Each row is a point on a tangle of strands that fork and nearly touch. The rows are in no order.
In the rows, 128 means zero.
Two points are linked if the straight distance between their rows is under 135. Some points are linked to none.
Zul: [168 145 131 147 113  87 181 182 130 116 141  78 119 103  87 143 135 164
 137 119  90  70 141  83  91  82 121 141 198 155 172 121 125 135 118 125
 169 182 144 128 119 118]
kuz: [119 126 137 104 103  68 130 136 150 102 186 152 109  91 102 130 113 123
  92 126  96 100 125  63 144 140 120 153 137 139 111 110 125  76 157 119
 168 117 141 158 124 162]
fimo: [ 99 131 145 121  83 112 105 154 139 136 184 176 131 112 151 156  97 148
 131 152  99 109 106 126 160 174 115 165 181 145 111 131  97  85 118 133
 191  85 137 163 121 163]
Muka: [111  99 143 146 130 144 112 149 107 150 174 144 160  97 112  99  80  93
 152  66 169 163  95 140 126 163 133 145 116 113  78  89 101 134 172  83
 155 109 127 153 160 146]
veg: [118 122 106 140 149 151 145 105 101 147 137 122 106 159 119 135 158  81
 118 154 136 158 164 133 139  89 114 107 130 189 112 172 137 152 121 171
  59  80 115 145 118 117]
pid: [ 94  91 105 129 112 134 133 124  82 179 150 112 143 175 122 118 122  56
  97 135 195 148 152 118 119 105 160 115 144 176 122 141 146 141 137 156
  96 113 120 116 116  96]
Neba: [121 104 125 123 105 107 146 151 128 130 137 117 142 150 122 124 156 104
 148 172 185  87 168 100 145 101 166 124 144 213 153 132 183 102 158 150
 119 112 145 152 139 153]
teti: [120  98 159 135  75 119 149 124 136 115 138 111  95 101 144 120 174  63
 127 156 119 175 140 136 155  70 122 141 106 166 142 159 104 113  97 172
  96 107 110 137  99 137]
zevof: [104 150 109 151 106 130 127 217  99 121 163 126 137 127 102 110 113 147
  91 103  94 104  99 113 105 156  95  94 182 137  79 122 149 131 151  74
 188 132 158 153 105 108]
Togeg: [163 129 111 188 162  79 141 110 123 130  82  58  93  86 134 151 141 176
 142 147  99  79 174 141 126 108 123 151 158 151 150 154 126 158  93 166
 138 181 152 128 119  97]
mon: [119 123 102 119  96 187 104 111 117 115 143 175 169 159 118  97  95  97
 102  84 124 173 119 127 119 145 132 137 106 100 119  92 134 136 104  98
 153 133 116 124 157 131]
muke: [134 101 108 143 141  72 132 178 120 168 167  82 145  89  93 128 125 158
 137  79 129 144 105 104 121 144 109  98 121 132 104  74 122 111 212 118
 155 126 127 141 144 125]
Koben: [126 146 127 135 177 185 126 105 121 136 103 166 126 180 143 164 153 104
 137 161 140 188 160 164 112 119  94 100 104 130 106 160 118 187  83 155
  66 103 105 126 144 132]
zufa: [131 148  95 122 140 161 145  78 120 143 145 133 138 185  86  73 134  88
 103  95  93 190 151 115 130 125  53 102 117 109 102 132 152 149  91 138
 104 131 136 113 109  89]
Biza: [133 133 112 144 170 148 104 114  70 170 124  79 119 185 171 155 110 131
 129 117 162 112 134 155 115 168 141  90 135 159 148 126 186 153 117 129
 151 147 142 112 161  86]
garer: [ 92  96 144 138 111 109 123 111 108 164 168 150 141  62 103 114  81 102
 156  80 165 135  95 114 140 140 154 174 125 107  69 102  66 120 182  77
 128 117 130 144 148 155]
sila: [117 116 145 121 101 126 106 142 150 146 171 180 151 116 160 162 105 174
 149 147  95 121  90 151 155 172  98 174 160 134 133 120  96  95 109 132
 201 100 116 153 128 175]
bisav: [141 133 156 122 176 130  90 146 141 146  96 115 121 174 120 161 121 212
 158 103 140 120 117 174  88 153 155 115  99 108 160 141 186 104 101 142
 158 134 127 124 185 129]
neben: [121 119 116 135 144 177 135 105 119 142 117 146 125 176 147 143 149  92
 134 159 123 195 168 167 133 116 102 113 109 150 116 169 119 164  87 166
  69 105 106 153 128 119]
Fid: [165 155 112 151 210 126 151 106 111 128 132  83  88 125 146 123 165 105
 115 164 113 115 162 110 166  96  93 127 147 172 113 155 149 196 146 170
  83  80 125 108 116 102]
Bena: [141 102  98 145 144  68 134 176 133 162 155  77 148  90  84 131 157 163
 132  83 128 111 117  88 113 101 105 109 135 136 129  88 143 103 223 110
 149 167 146 131 138 109]
Zosil: [146  84 121  79 126 117  98  53 122 143 108 154 141 118 109 133 116 130
 146  98 132 154 143 111 115 109 164 172  78  91 147 115  99  90 135 141
  78 158  96 105 123 137]
zam: [168 119 164 155 124 108 172 126 149 102 134  86  73 109 150  91 150 102
 114 125  67 133 126 128 160 108  52 140 136 151 122 125 167 133 115 166
 167 114 118 100  67 127]
pegi: [134  99 160 140  96 124 126 110 141 116 125 116  94 114 150  93 156  88
 118 131  69 159 117 151 178 144  40 134 103 135 114 132 142 134  82 167
 157  98 114  97  88 128]
zur: [119 109 119 127 146 154 107 132  87 169 143 112 149 207 168 142 107 106
 130 116 184 138 150 139 120 160 150 115 131 165 143 116 172 152 120 132
 147 123 133 115 152  97]
dozu: [168 147 116 129 219 143 136 106 117 120  93 112  87 148 136 100 141 120
 145 146  91 148 146 149 152 159  53 130 115 121 108 145 163 191 101 169
 107  88 147 100 106  89]
rono: [ 99 101 149 141 121 138 131  94 118 179 153 172 142  84 119 138  81 133
 181  74 166 114  66 105 119 127 174 183 138 100  89 115  55 106 175  47
 113 126 119 116 141 165]
Kef: [ 88 111 111 119  77 135 116 114  93 155 148 141 133 113 117 126  98  48
  90 114 140 141 108 121 109 121 185 133 152  91 132 133  71 114 131  98
 134 147 103 125  86  88]
pomo: [164 141 118 149 179 110 151 111 109 135 113  61 100 142 158 118 155 119
 113 152 128  88 177 108 156 111 121 125 143 176 144 138 178 151 150 170
 122 120 139 132 108 113]
reve: [125 133 124 102 107 136 140  90 150 140 114 137 120  94 163 154 156 107
 143 151 161 126 142 165 114  83 166 119 137 146 172 173 122  84 151 119
  35 148  87 193  98 118]
Rasup: [150  97 129  89 121 124 128  66 145 148  98 150 149 113 149 158 119 146
 161 135 114 136 137 107 131 106 176 157  99  81 183 138  75  83 132 119
  85 171  90 113  96 144]
sekur: [ 55 163 121 125  71 118 107 111 127 139 159 159 107 107 117 134  83 131
 126  78 127  94  90 117 160 158 160 174 148 116  43 139  77 133 149  73
 104 108 159 159 129 147]
Tig: [110 109 130 154 139 103 123 186 102 164 174 115 142  90 103 108 103 122
 131  70 152 156  92 131 121 161 103 112 130 129  70  86 121 117 199  90
 168 116 136 162 140 127]
kez: [118 133 102 129 141 140 138  81  92 174 147 117 130 189 105 105 136  59
  95 108 126 193 155 119 108 105  94  96 137 119 113 139 129 141  95 160
  79 129 125 121  93  88]
bami: [103 128 148 118  86  93 107 139 142 128 157 170 168 132 104 126 140 106
 122 165 162  66 144  44 147 112 156 146 150 123 147  83  87  66 149 109
 144 115 138 131 134 160]
fal: [147 145 117  98 127 171 129 107 140  77 108 145 159 159  89  72 130 115
 124  84 112 190 123 155 133 148  84 102  58  87 111 103 162 154 108 152
 114 115 126 117 164 143]
fusu: [ 53 135 153 135  50 126 119 172 107 148 149 187 156 128 135 129  95  95
 129 156 153  90 124 102 127 148 189 137 177 131  92 159  68 126 147  83
 128  98 103 120 104 131]
koz: [137 100 121 101 120 132 125 105 116 133 140 133 130 149 115  96 103 103
 121 113  84 157 160 114 148 150 116 136 105 136 130 127 151 111 116 142
 147 112 119 134 122 115]
Lasiz: [ 63 164 160 130  78 140 115 156 110 164 157 213 151 142 159 127  78 142
 156 145 139  70 108 107 141 172 150 156 185 133  83 136  65 117 146  77
 132  98 110 128 110 147]
Gini: [ 98  88 124 112  76 130 149 128 128 126 140 151 143 133 114 135 148 102
 132 164 191 111 166 123 109  76 173 138 131 201 149 160 153  96 140 139
  74 117 115 162 121 137]
figu: [ 68 160 122 137  80 118 100 133 115 135 178 170 126 113 118 116  83 122
 108  80 133 110 100 126 150 177 130 150 150 124  34 118  96 133 162  78
 129 102 142 172 133 144]
somak: [145 125  95 181 154 121 141 145 129 121 107  35 148 140  94 144 103 165
 144  68 122 130  99 177  76 135 128  80  99 109 123 123 147 158 127 128
 102 181 163  97 197 101]
zede: [149 149 160 127 213 185 111 118 119 118  88 167  97 173 134 166 148 133
 134 164 150 157 160 158 132 144  93 119  87 112 114 154 138 202  83 162
  93  72 115  80 148 128]
laza: [122  91 172 121  64 102 142 113 141 112 150 120 105  93 147 131 148  82
 119 162 114 145 148 112 171 103 126 152 112 161 148 138 105  98  99 160
 142 115 116 128 108 159]
Zute: [140  98 138  97 114 125 154  68 158 138 108 143 141  89 166 175 118 162
 159 154  97 132 112 111 150 116 174 148 119  82 192 164  59  86 128  96
 114 175  94 116  90 154]
pobu: [ 86 144 110 147  89 126 112 167 107 113 182 157 138 125 110  93  88 112
  73  91 117 125 104 112 124 174 100 119 138 132  54 108 139 129 160  74
 173 114 144 154 115 119]
Favin: [ 80 144 151 130  60 113 143 135 156 160 128 194 181 105 125 140 121 138
 150 193 181  55 111  51 146 100 179 142 179 130 141 125  32  87 161  69
  99 106 122 119 111 152]
Sorov: [150 120 131 172 174 133 115 119 119 131  76  81  81 143 138 179 127 192
 179 158 112 110 140 184 107 154 135 132 125 127 147 165 136 141  66 147
 147 168 154 111 167 120]
Non: [ 75 171 154 122  82 125 103 150 126 143 165 203 130 126 153 143  80 148
 136 145 120  79 110 108 151 173 132 176 194 132  83 140  82  99 134 105
 159  87 137 165 112 154]
roduf: [ 78 130 142 130  86 120 148 110 130 184 130 188 149 104 134 156 104 148
 153 151 158  66  95  62 133 120 185 161 176 113 123 130  31  93 157  50
 108 127 116 106  98 140]
mudup: [148 138 123 116 141 164 124 147 166  55  67 113 152 126 114  81 162 183
 100 111 131 166 112 163 118 129 120  51  83  90 142  93 188 143 120 163
 146 122 155 126 183 145]
kizo: [174 167 118 187 188  83 155 113 117 109  96  53  96  92 161 143 156 152
 117 152 123  76 175 130 134  84 117 146 151 156 155 144 142 154 133 168
 127 156 136 138 103  98]
kitis: [105 109 110 140  77 182 145 149 154 145 137 167 174 158 168 152  81  98
 146 145 126 140 119 149 123 127 186 115 134 118 161 163  85 125 120  80
 101 166  79 145 105 139]
bog: [163 165 123 175 200 139 126 119 115  56  49  96  76 125  92 136 125 186
 135 127 118 102 113 212 103 152 107 105  89  85 117 173 155 172  88 138
 101 155 171  93 161 107]
ked: [165 117 157  94 166  96 100 134 150 119  99 119 140 139  96 122 115 182
 173  83 141 154 129 168 131 149 156 113  57  98 136 108 162 128 164 172
 129  99 116 114 163 170]
Zem: [141 124 139 116 121 209 102 113 214 100  83 186 180 140 123  93 122 166
  92  87 143 149 136 129 117  94 140 131 117  80 159 123 167 145  98 136
 114 136 101  86 158 158]
bafi: [137 140 100 140 154 168  92 154 121 122 105 104 154 169 139 113 130 154
 113  87 152 144 104 150  79 138 132  89 119 117 140  86 200 127 100 111
 174 154 163 125 186 107]
kufa: [141 105 156 132 183 146 116 115 130 141  95 123  94 158 179 150 140 154
 177 163 130 150 165 174 157 164 115 142  87 143 145 141 158 154 104 171
 138 100 119 116 133 126]
Bas: [174 112  99 130 176  79 134 101 117 148 129  58 122 116 116 116 138 164
 119  78 132 106 139 120 107 107 104 122 120 146 138 111 196 136 198 136
 118 176 142 119 123  80]
tufu: [103 143 101 122  81 107 122 130 164  74 178 141 125 103 126 132  81 125
  79 103  80 156 102 143 169 189  94 144 112 113  64 137 121 127 147 106
 144 103 144 174 147 143]
fefit: [109 109 126 112  90 130 145 113 130 118 123 144 120 113 121 137 164  88
 121 167 175 123 154 141 102  58 161 132 120 178 153 167 128  84 134 142
  52 132 111 180 106 129]
dak: [122 106 134 106  93 113 159  90 160 137 131 144 144  79 162 194 131 159
 139 175 117 115 103  89 170 108 182 157 155  99 181 164  43  91 135  79
 127 160 113 131  94 156]
lufog: [145 108 119 135 146 113 142 133 117 138 126  84 114 148 145 119 155 106
 130 161 146  99 181 100 157 115 150 123 140 196 147 129 178 118 147 170
 127 116 140 140 119 131]
Kefa: [116 116 108 126 142 132 145 100  82 174 148  97 114 174 121 113 136  71
  87 133 153 147 165 100 131  98 127 110 135 168 117 138 146 143 132 162
  82 113 124 113 102 102]
mazon: [ 89 122 144 131 108 134 143 100 118 187 142 187 131 111 129 163  89 156
 163 110 146  87  65  76 122 133 181 171 156 101 109 136  48  88 158  36
 110 139 121 105 112 148]
nogem: [181 158 115 138 237 117 137 108 107 124 115 115  85 111 147 130 154 120
 141 180 110 129 133 146 160 149  76 119 135 138 105 160 140 217 130 166
 104  70 135  77 121  87]
Vif: [145 134  96 159 176 101 117  99  75 160 122  57 114 145 134 152 100 150
 123  97 134  97 123 146  92 148 136 102 149 154 140 133 172 146 124 129
 141 179 150 110 152  74]
Tariz: [ 83 184 158 108  97 103 104 126 139 135 152 200 109 106 132 136  95 169
 135 164 152  64  92  75 154 141 127 168 197 144 103 113  69  74 154 142
 141  85 145 176 107 157]
Bapo: [147 132 113 176 174 173 115 134 124 114  72  80 102 152 194 122 170 146
 147 174 115 143 122 204 145 147  88 110 126 141 141 135 160 172  74 147
 164 148 157 127 140 106]
fas: [177 144 154 160 141 106 211 143 146  96 139  70  87 131 160  89 136 102
 125 139  98 115 148 126 138  78  91 135 160 168 148 110 169 145 137 153
 161 135 119 120  69 138]
kevek: [144 123 159 120 126 170 142 104 169 131  87 141 121 113 187 159 126 115
 181 149  97 170 114 184 136 126 123 124 107  82 167 180  74 132  83 133
  77 166  70 127  85 150]
Dabi: [137 124 139 117 127 156 111 174 175  68  77 125 172 110 114 104 153 212
  93 114 126 159 103 168 118 125 146  63 108  77 141 101 164 135 128 141
 156 103 133 140 199 170]
saz: [135 116  92 183 148 134 130 189 114 143 131  52 157 127  99 136 113 152
 147  59 130 151  78 158  77 140 118  81 112 119 114 104 137 146 134  98
 140 165 173 123 195 100]
kot: [103  97 144 137  55 148 142 179 126 124 167 150 157 149 147 111 124  77
 132 170 129 131 142 142 156 125 151 121 144 190 129 162 142 132 124 137
 158  96 122 153 122 138]
betut: [164  95 126  88 173  83  89 101 131 141 123 117 153 124 103 118 122 170
 170  85 159 152 135 126 127 139 148 132  54 120 130  77 161 113 180 161
 118 122 126 110 161 153]
vada: [160 132 146 139 114  95 208 154 139  87 165  89 102 142 147  96 130  75
 123 166 117 102 142  90 137  89 116 137 133 175 144  91 158 121 142 139
 158 149 133 125  91 159]
gug: [138 105 133 115 104  99 144 138 130 110 173 127 115 121 107 109 103 113
  90 115  74 132 133 104 142 148 104 136 134 147 119 126 163 100 142 130
 184 117 126 145 110 126]
kes: [137  96 118 139 177 126 113 107 133 133 109 144  89 101 150 161 193 113
 162 191 138 160 152 134 165 107  93 157  92 168 113 157 123 163 131 189
  68  72 120 103 124 118]
temor: [137 103 152 105  78 144 130  84 130 126 113 140 109  93 166 150 133  97
 144 148  82 177 122 162 156 119 122 140 125  92 158 174  63 117  82 139
 116 144  81 135  91 126]
kima: [146 135 147 114 124 168 108 162 185  87 125 175 170 126 140 124 121 210
 117 118  99 133  79 178 126 148 121 139 121  92 124 107 135 120 118 101
 173  99 107 148 185 208]
Tor: [107 180 139 127 132  87 145 205 115 101 166 139 105 115  76 128 139 151
 119 147 149  55 100  44  88 115  95 118 177 141 116  60 110  91 183 105
 162 159 154 132  99 155]
Fugis: [155 112 109 164 153  99 136 119 125 143  89  65  99 104 112 158 141 191
 178 146  87  89 153 143 128 135 128 142 154 155 157 158 128 142  83 162
 147 181 157 127 146 104]
vafa: [150 137 162 116 164 122  89 157 159 122  83 112 144 159  95 138 135 216
 146  88 142 136 120 195 120 146 157  99  72  79 155 138 176 124 132 154
 140 106 126 124 186 150]
sak: [150 172 125 124 169 158 142 138 157  58  64  99 140 142 105  78 172 159
 107  97 142 157 120 174 121 136  91  39  74  86 123  98 194 166 132 172
 106 125 169 107 169 116]
mip: [131  99 109 105 116 147 109  98 113 139 144 139 144 159  94  97  94  90
 116  80 112 177 139 121 121 151 128 143 100 116 128 113 138 122 114 131
 128 126 104 120 132 107]
Zufu: [141 122 147 132 148 151 145 100 173 143  95 139 132 130 174 171 104 134
 178 147 128 151 131 168 116 120 145 123  97 103 169 176  93 124 107 144
  35 164  63 135  90 159]
vara: [136 167 141  79  86 120 156 108 114 114 133  98 101  88 140 148 165  68
  84 158 126 127 114 124 154  96 198 111 161  83 170 144  84 107 151 115
 128 152  92 163  87 120]
fer: [140 131 131 118 111 221 109 105 190 105  98 184 166 147 124 118 106 128
 101  88 121 162 117 132 100 100 142 130 112  63 151 129 136 127  95 106
 109 158  96  92 148 165]
Zenet: [137 120  88 171 115 107 155 187 113 163 144  65 150 108  88 139 108 158
 151  54  96 115  99 130  82 119 114 101 148 139 120 126 110 151 157  85
 124 168 156 113 167  72]
vesa: [117 137  84 148 120 146 109 209  84 137 139 111 152 135 106 114 118 163
 119 102  89 122  99 132  95 162 112  89 167 142 115 109 138 123 121  79
 187 154 155 151 137 106]
Nug: [ 99 130 118  96  82 105 127  85 134 124 143 145 126  80 123 174 128 137
 105 146 121  95 112  67 156 112 197 173 155  85 155 143  52  84 138  76
 131 141 131 131 106 147]
ribo: [103 163 128  91  68 122 152 134 122 110 130 106 116  86 144 146 156  76
  98 167 171 101  95 126 134 102 230 107 163  95 163 141  89 104 186  82
 135 139  95 148  86 120]
solok: [136 135 140 115 129 148 106 156 155 130 156 181 161 132 141 153 113 207
 146 129  95 132  74 173 128 167 101 161 140 112 127 109 104 102 115 115
 186 101 112 166 164 187]
fof: [156 130 161  97 215 141 115 127 124 126  89 187  84 144 127 179 139 128
 154 180 150 155 151 152 133 139  96 140  80 108 111 153 121 196  96 179
  80  70 110  72 127 127]
zefor: [ 94  81 113 128 112 150 107 134  93 186 154 142 160 181 139 123  98  66
 118 116 185 154 149 125 110 134 163 139 144 148 133 119 133 136 125 134
 128 120 118 115 125  98]
Zuvur: [159 119 103 142 162  75 127 142 122 151 139  69 138 126 106 128 158 149
 114  92 153  68 145  86 100  94 119 130 150 144 156  91 182 101 190 123
 148 187 160 119 121  97]
Gopod: [131 133 136 124 106  84 170 173 135  94 166 110 134 148 119  96 139  69
 113 181 145  79 152  63 133 110 147 126 134 167 146  79 146  94 148 126
 148 137 149 120 109 163]
laduk: [112  87 138 139  70 158 134 146 138 132 152 140 148 156 166 117 134  90
 143 157 114 154 150 166 162 122 122 131 125 180 139 157 135 131 101 142
 153 113 112 152 127 132]
Dap: [ 98 157 154 109  97  94 103 132 147 120 167 189 144 112 115 137 119 141
 118 175 154  56 109  43 156 122 142 157 172 130 131  87  67  69 144 114
 154  92 151 158 130 169]
tesi: [156 113 116 129 134  98 157 153 125 122 143  90 111 128 102 105 119 137
 107 105  71 111 139 108 120 132 108 120 157 154 141 124 183 114 153 134
 182 147 129 143  95 116]
zevu: [141  89 138 124 184 129 112 103 124 141  96 129  96 129 164 146 157 130
 164 180 132 144 181 127 168 132 107 152  94 166 131 144 141 157 128 188
 105  90 125 120 123 124]
nel: [140 110 122 142 158  98 110 122 140 128 111 137  94  87 136 156 212  78
 144 188 124 168 131 127 146  71  87 144 102 150 108 162 110 141 111 191
  44  71 123 110 110 123]
Nulo: [153 122  85 163 110 101 166 160 127 134 133  68 141 121  86 132 105 173
 136  55  79 107 124 138  87 109 121 109 159 138 136 149 134 153 140  93
 138 169 139 126 147  61]
Lufu: [145 137 159 101 141 212 104 112 192  85  68 188 144 146 126  90 148 162
 102 117 140 158 155 148 123 110 108 130  98  84 144 118 180 161  71 157
 117 115 122 108 164 150]
Nuso: [127 136  77 150 146 161  99 178  97 139 119 109 156 167 138 110 121 146
 124  96 128 135 103 143  82 157 128  88 146 131 132  86 181 122 106  93
 191 160 167 136 158  99]
Zaz: [123 120 117  97  94  77 104  97 141 122 173 165 136  90 106 128 104 144
 117 104  96 120 118  84 156 154 143 165 121 120 112 116  91  93 161 105
 143  97 128 155 145 162]
Sazo: [134 112 117  97 136 115 122  82 108 152 105 127 115 128 138 142 150  83
 115 153 120 163 176 115 126  94 143 129 108 115 133 146  97 108 113 175
  54 128  99 138 104 113]
roka: [136 149 112 125 135 167 168  97 137 108 131 131 132 164 115  58 150  94
 113 123  66 183 150 128 154 130  24 110 121 111 107 136 162 151  80 139
 125 123 145 126 107  98]
dimu: [148  78 115  83 131 100  94  70 125 142 135 146 160 108 100 112 121 125
 148  83 142 159 133 103 124 116 152 167  67 104 137  93 127 101 165 141
  94 143 113 105 145 142]
Leg: [118  94 148 146 106 161 123 164 157 153 139 137 156 163 192 138 139 149
 176 162 128 140 140 192 163 140 121 130 115 186 150 139 158 140  96 135
 170 124 102 158 144 140]
mumif: [161 134 119 118 175 145 155 106 140 100 104 114 117 142 113  64 143 123
 142 113  66 155 136 158 147 149  19 118 110 113 107 144 176 166 106 150
 127 111 142 121  97  88]
kiden: [ 85 118 135 126  68  93 120 149 131 132 145 144 183 133 103 128 142  78
 121 172 189  76 154  59 133  98 179 139 134 127 154  98  94  80 147 103
 121 120 136 116 130 147]
sozoz: [ 62 168 149 112  73  71 136 151 114 105 177 154  92  99 104 126  95  87
  77 131 150  81 114  63 108 139 175 166 137 120  79 116  84 131 129  88
 137 115 146 120 102 134]
ruve: [173 129 106 118 204 104 131  82 103 144 119  70  98 141 119 105 121 148
 123  71 127 132 135 137 123 138  91 115  97 145 115 122 198 165 163 150
 110 141 133 104 124  81]
lizel: [131 141 124 127 135 157 106 200 151  93 117 126 168 131 107 138 137 211
 119 102 110 150  87 165 108 141 133  87 109  91 120  88 121 121 126 109
 163  97 125 156 199 183]
Tobun: [172 154 124 117 223 132 118  75  86 129 106  85  90 152 118 114 121 147
 129  81 139 140 124 154 113 159  87  94  94 130 106 126 190 177 138 146
 105 122 148  84 139  84]
resev: [139 126 144  90  79 115 136  95 114 117 128 117 106  83 141 150 134  85
  99 146  94 156 129 131 160 106 161 136 145  88 165 165  65 104 110 141
 127 151  89 154  93 127]
kiti: [ 87 130 113 105  79  95 111  90 125 121 160 154 112  77 104 156  95 126
 105  92 112 110 101  81 157 141 180 178 134 102  98 141  64 116 152  76
 119 119 134 142 123 141]
madot: [129 123 140 132 125  97 129 117 140 115 108 121  96  78 139 145 216  71
 145 173 126 175 140 136 136  54 108 140 102 143 130 163  95 106 104 172
  45 102 120 154  98 129]
Ziga: [153 154 139 123 192 167  98  99 113 116 107  95 118 172 104 115 138 148
 113  68 166 163 118 171 108 152 100  88  83 113 123 120 206 164 119 150
 123 127 154  95 172 109]
fava: [ 87 182 151 115 117  71 134 182 124 107 176 162 103 114  94 116 126 123
 106 151 161  55 109  36 101 137 114 135 155 142  88  65 112  80 176 107
 160 127 151 131 102 158]
kivok: [156 155  92 182 186 104 128  72  75 129  96  62  99 126 132 149  99 168
 116 111 113  89 141 168  84 145 126 108 128 140 124 154 148 165 109 135
 119 176 140 110 144  73]
Rifif: [ 99 111  99 145  87 196 122 147 138 159 138 177 188 176 163 135  79  95
 131 131 151 153 127 139 107 123 176 128 136 118 146 128 102 137 108  82
 113 162  89 122 122 130]
mut: [147 109 151 113 171 139 110 130 134 149 109 127 126 181 157 151 117 175
 168 132 129 138 163 157 126 167 141 137 105 134 162 125 173 127 101 149
 170 118 114 133 157 129]
semav: [ 84 115 146 134  61 122 123 194 116 133 169 171 166 148 141 119 103  84
 132 163 135 108 140 112 140 149 162 123 164 168 117 148 114 121 144 113
 158  82 114 145 121 138]
mures: [151 157 130 130 187 195 131 114 147  94  71 147 114 159 160  88 186 134
 130 168 129 172 143 163 133 142  62 113 113 114 120 104 171 185  53 166
 131 106 164 105 150 118]
zoz: [176 170 100 169 209 116 136  86  98  91  71  81  74 115 110 146  99 181
 130 121 104 100 136 189  93 154 104 115 101 106 117 165 142 180 106 138
 103 159 146  99 139  80]
zunu: [123  95 166 115  71 108 124 101 141 108 154 129 103 100 152 124 126  94
 102 136  75 160 127 136 182 143  81 156 115 133 127 147 115 115  81 154
 167 114 115 115 107 140]
sugor: [ 57 182 160 109  91  59 130 154 129 111 171 163 101  97  95 115 116 105
  96 131 170  56 113  48 109 135 149 165 142 123  64  84  90 110 149  92
 132 118 159 120 112 150]
Leve: [124 127 110 126  99 214 110 109 155 115 123 186 170 162 141 124  93 113
 102 103 123 165 114 128  99 114 160 135 125  79 134 105 106 132  95  84
 128 164  99 108 139 149]
Kur: [117 119 126 120 129  89 111 186 100 167 152 132 138 128 108 118 119 129
 135 125 125  93 130  81 121 151 148 120 178 158 136  98 146  85 160 123
 184 116 140 142 117 119]
dib: [ 68 146 136 120  61  91 131 157 111 117 138 127 153  93 105 134 144  72
  98 166 197  80 122  77 103  95 207 142 135  95 136 102  60  91 148  75
 120 140 131 106 105 144]
mot: [153 110 137  61  94  97 130  73 126  93 115 153 109  72  97 103 123 108
 128 108  67 171 133 122 160 128  88 143  70  88 120 161  95 121 105 148
 101 132 111 128 110 130]
kal: [149 139 128 105 134 141 141  80 157 152 105 134 120 116 182 160 133 107
 165 148 144 147 134 169 118 117 160 101 132 122 168 169 105 106 155 122
  28 158  71 174  93 121]
livom: [139 132 126 147 158 199 120 135 148 110  82 127 115 165 200 103 180 134
 140 180 136 170 143 186 151 133  84 110 110 157 132 115 168 176  70 153
 149 122 147 123 157 123]
Zif: [142 152 149  98 164 203 118 115 164  85  60 191 129 152 116  88 169 132
 118 131 137 171 155 157 115 121  77 121  94  78 111 115 161 172  56 174
 103 103 150 100 150 142]
Zubuv: [149 133 137 169 174 166 107 133 136 104  56  87  89 148 159 142 157 187
 145 163 113 123 125 208 112 152 107 116 117 110 143 140 168 152  52 139
 155 167 166 109 165 118]
momu: [146 158 123 139 129  87 154 206 126 111 151 107 130 123  77 132 148 149
 128 133 130  52 123  48  81  92 114 124 187 150 162  81 121 105 162 108
 168 181 152 127 105 135]
Kiz: [138 151 119 133 176 178 100 113 125 112 114  93 148 164 126 100 141 134
  97  66 180 166 106 157  90 138 105  88  93 111 133  96 212 150 120 136
 138 144 174 109 190 106]
Pep: [155 129 105 145 121  99 160 172 111 132 134  74 122 120  93 126 118 154
 117  96  80  90 129 116  99 115 118 115 185 152 152 134 154 127 135 121
 179 164 146 139 107  98]
Zokol: [ 75 160 133 108  63  97 140 151 106 113 123 121 128  74 127 146 142  80
  99 175 193  87  98 111 105  95 233 119 147  94 143 126  65 113 171  74
 127 142 109 123  94 133]

Follow the links from the first point to the second, and from the first to the third. Name the last point that the two ways share.
Zute; ruve; mip | kiti
Zul; mon; vesa | gug
Neba; zede; livom | pomo
zede; zur; dozu | Kefa
laduk; resev; solok | Non
semav; Zokol; lizel | Non
Tor; Zem; Zute | gug
Gini; zefor; Zubuv | pomo
Sorov; kitis; tesi | Leve
zevof; sugor; ked | kiti

A fork is a point with three links. Follow the links from the first point to the second and name the forks in between, in order.
Pep; kiti | gug
Fugis; koz | Leve
Zute; Tobun | kiti
neben; kizo | Kefa, pomo
roka; zur | Kefa
kal; roka | pomo
mip; somak | gug, Pep
kuz; fer | gug, Leve
kot; kiden | Non

A fork is a point with three links, a tip a point with one. Leave the first point through the second and follow the links. Name the first fork or tip that comes.
kevek; Zufu | pomo
nogem; dozu | Kefa
mudup; Dabi | Non
Bena; muke | Favin
Tobun; Ziga | kiti
fimo; sila | sak
Kefa; pid | bog
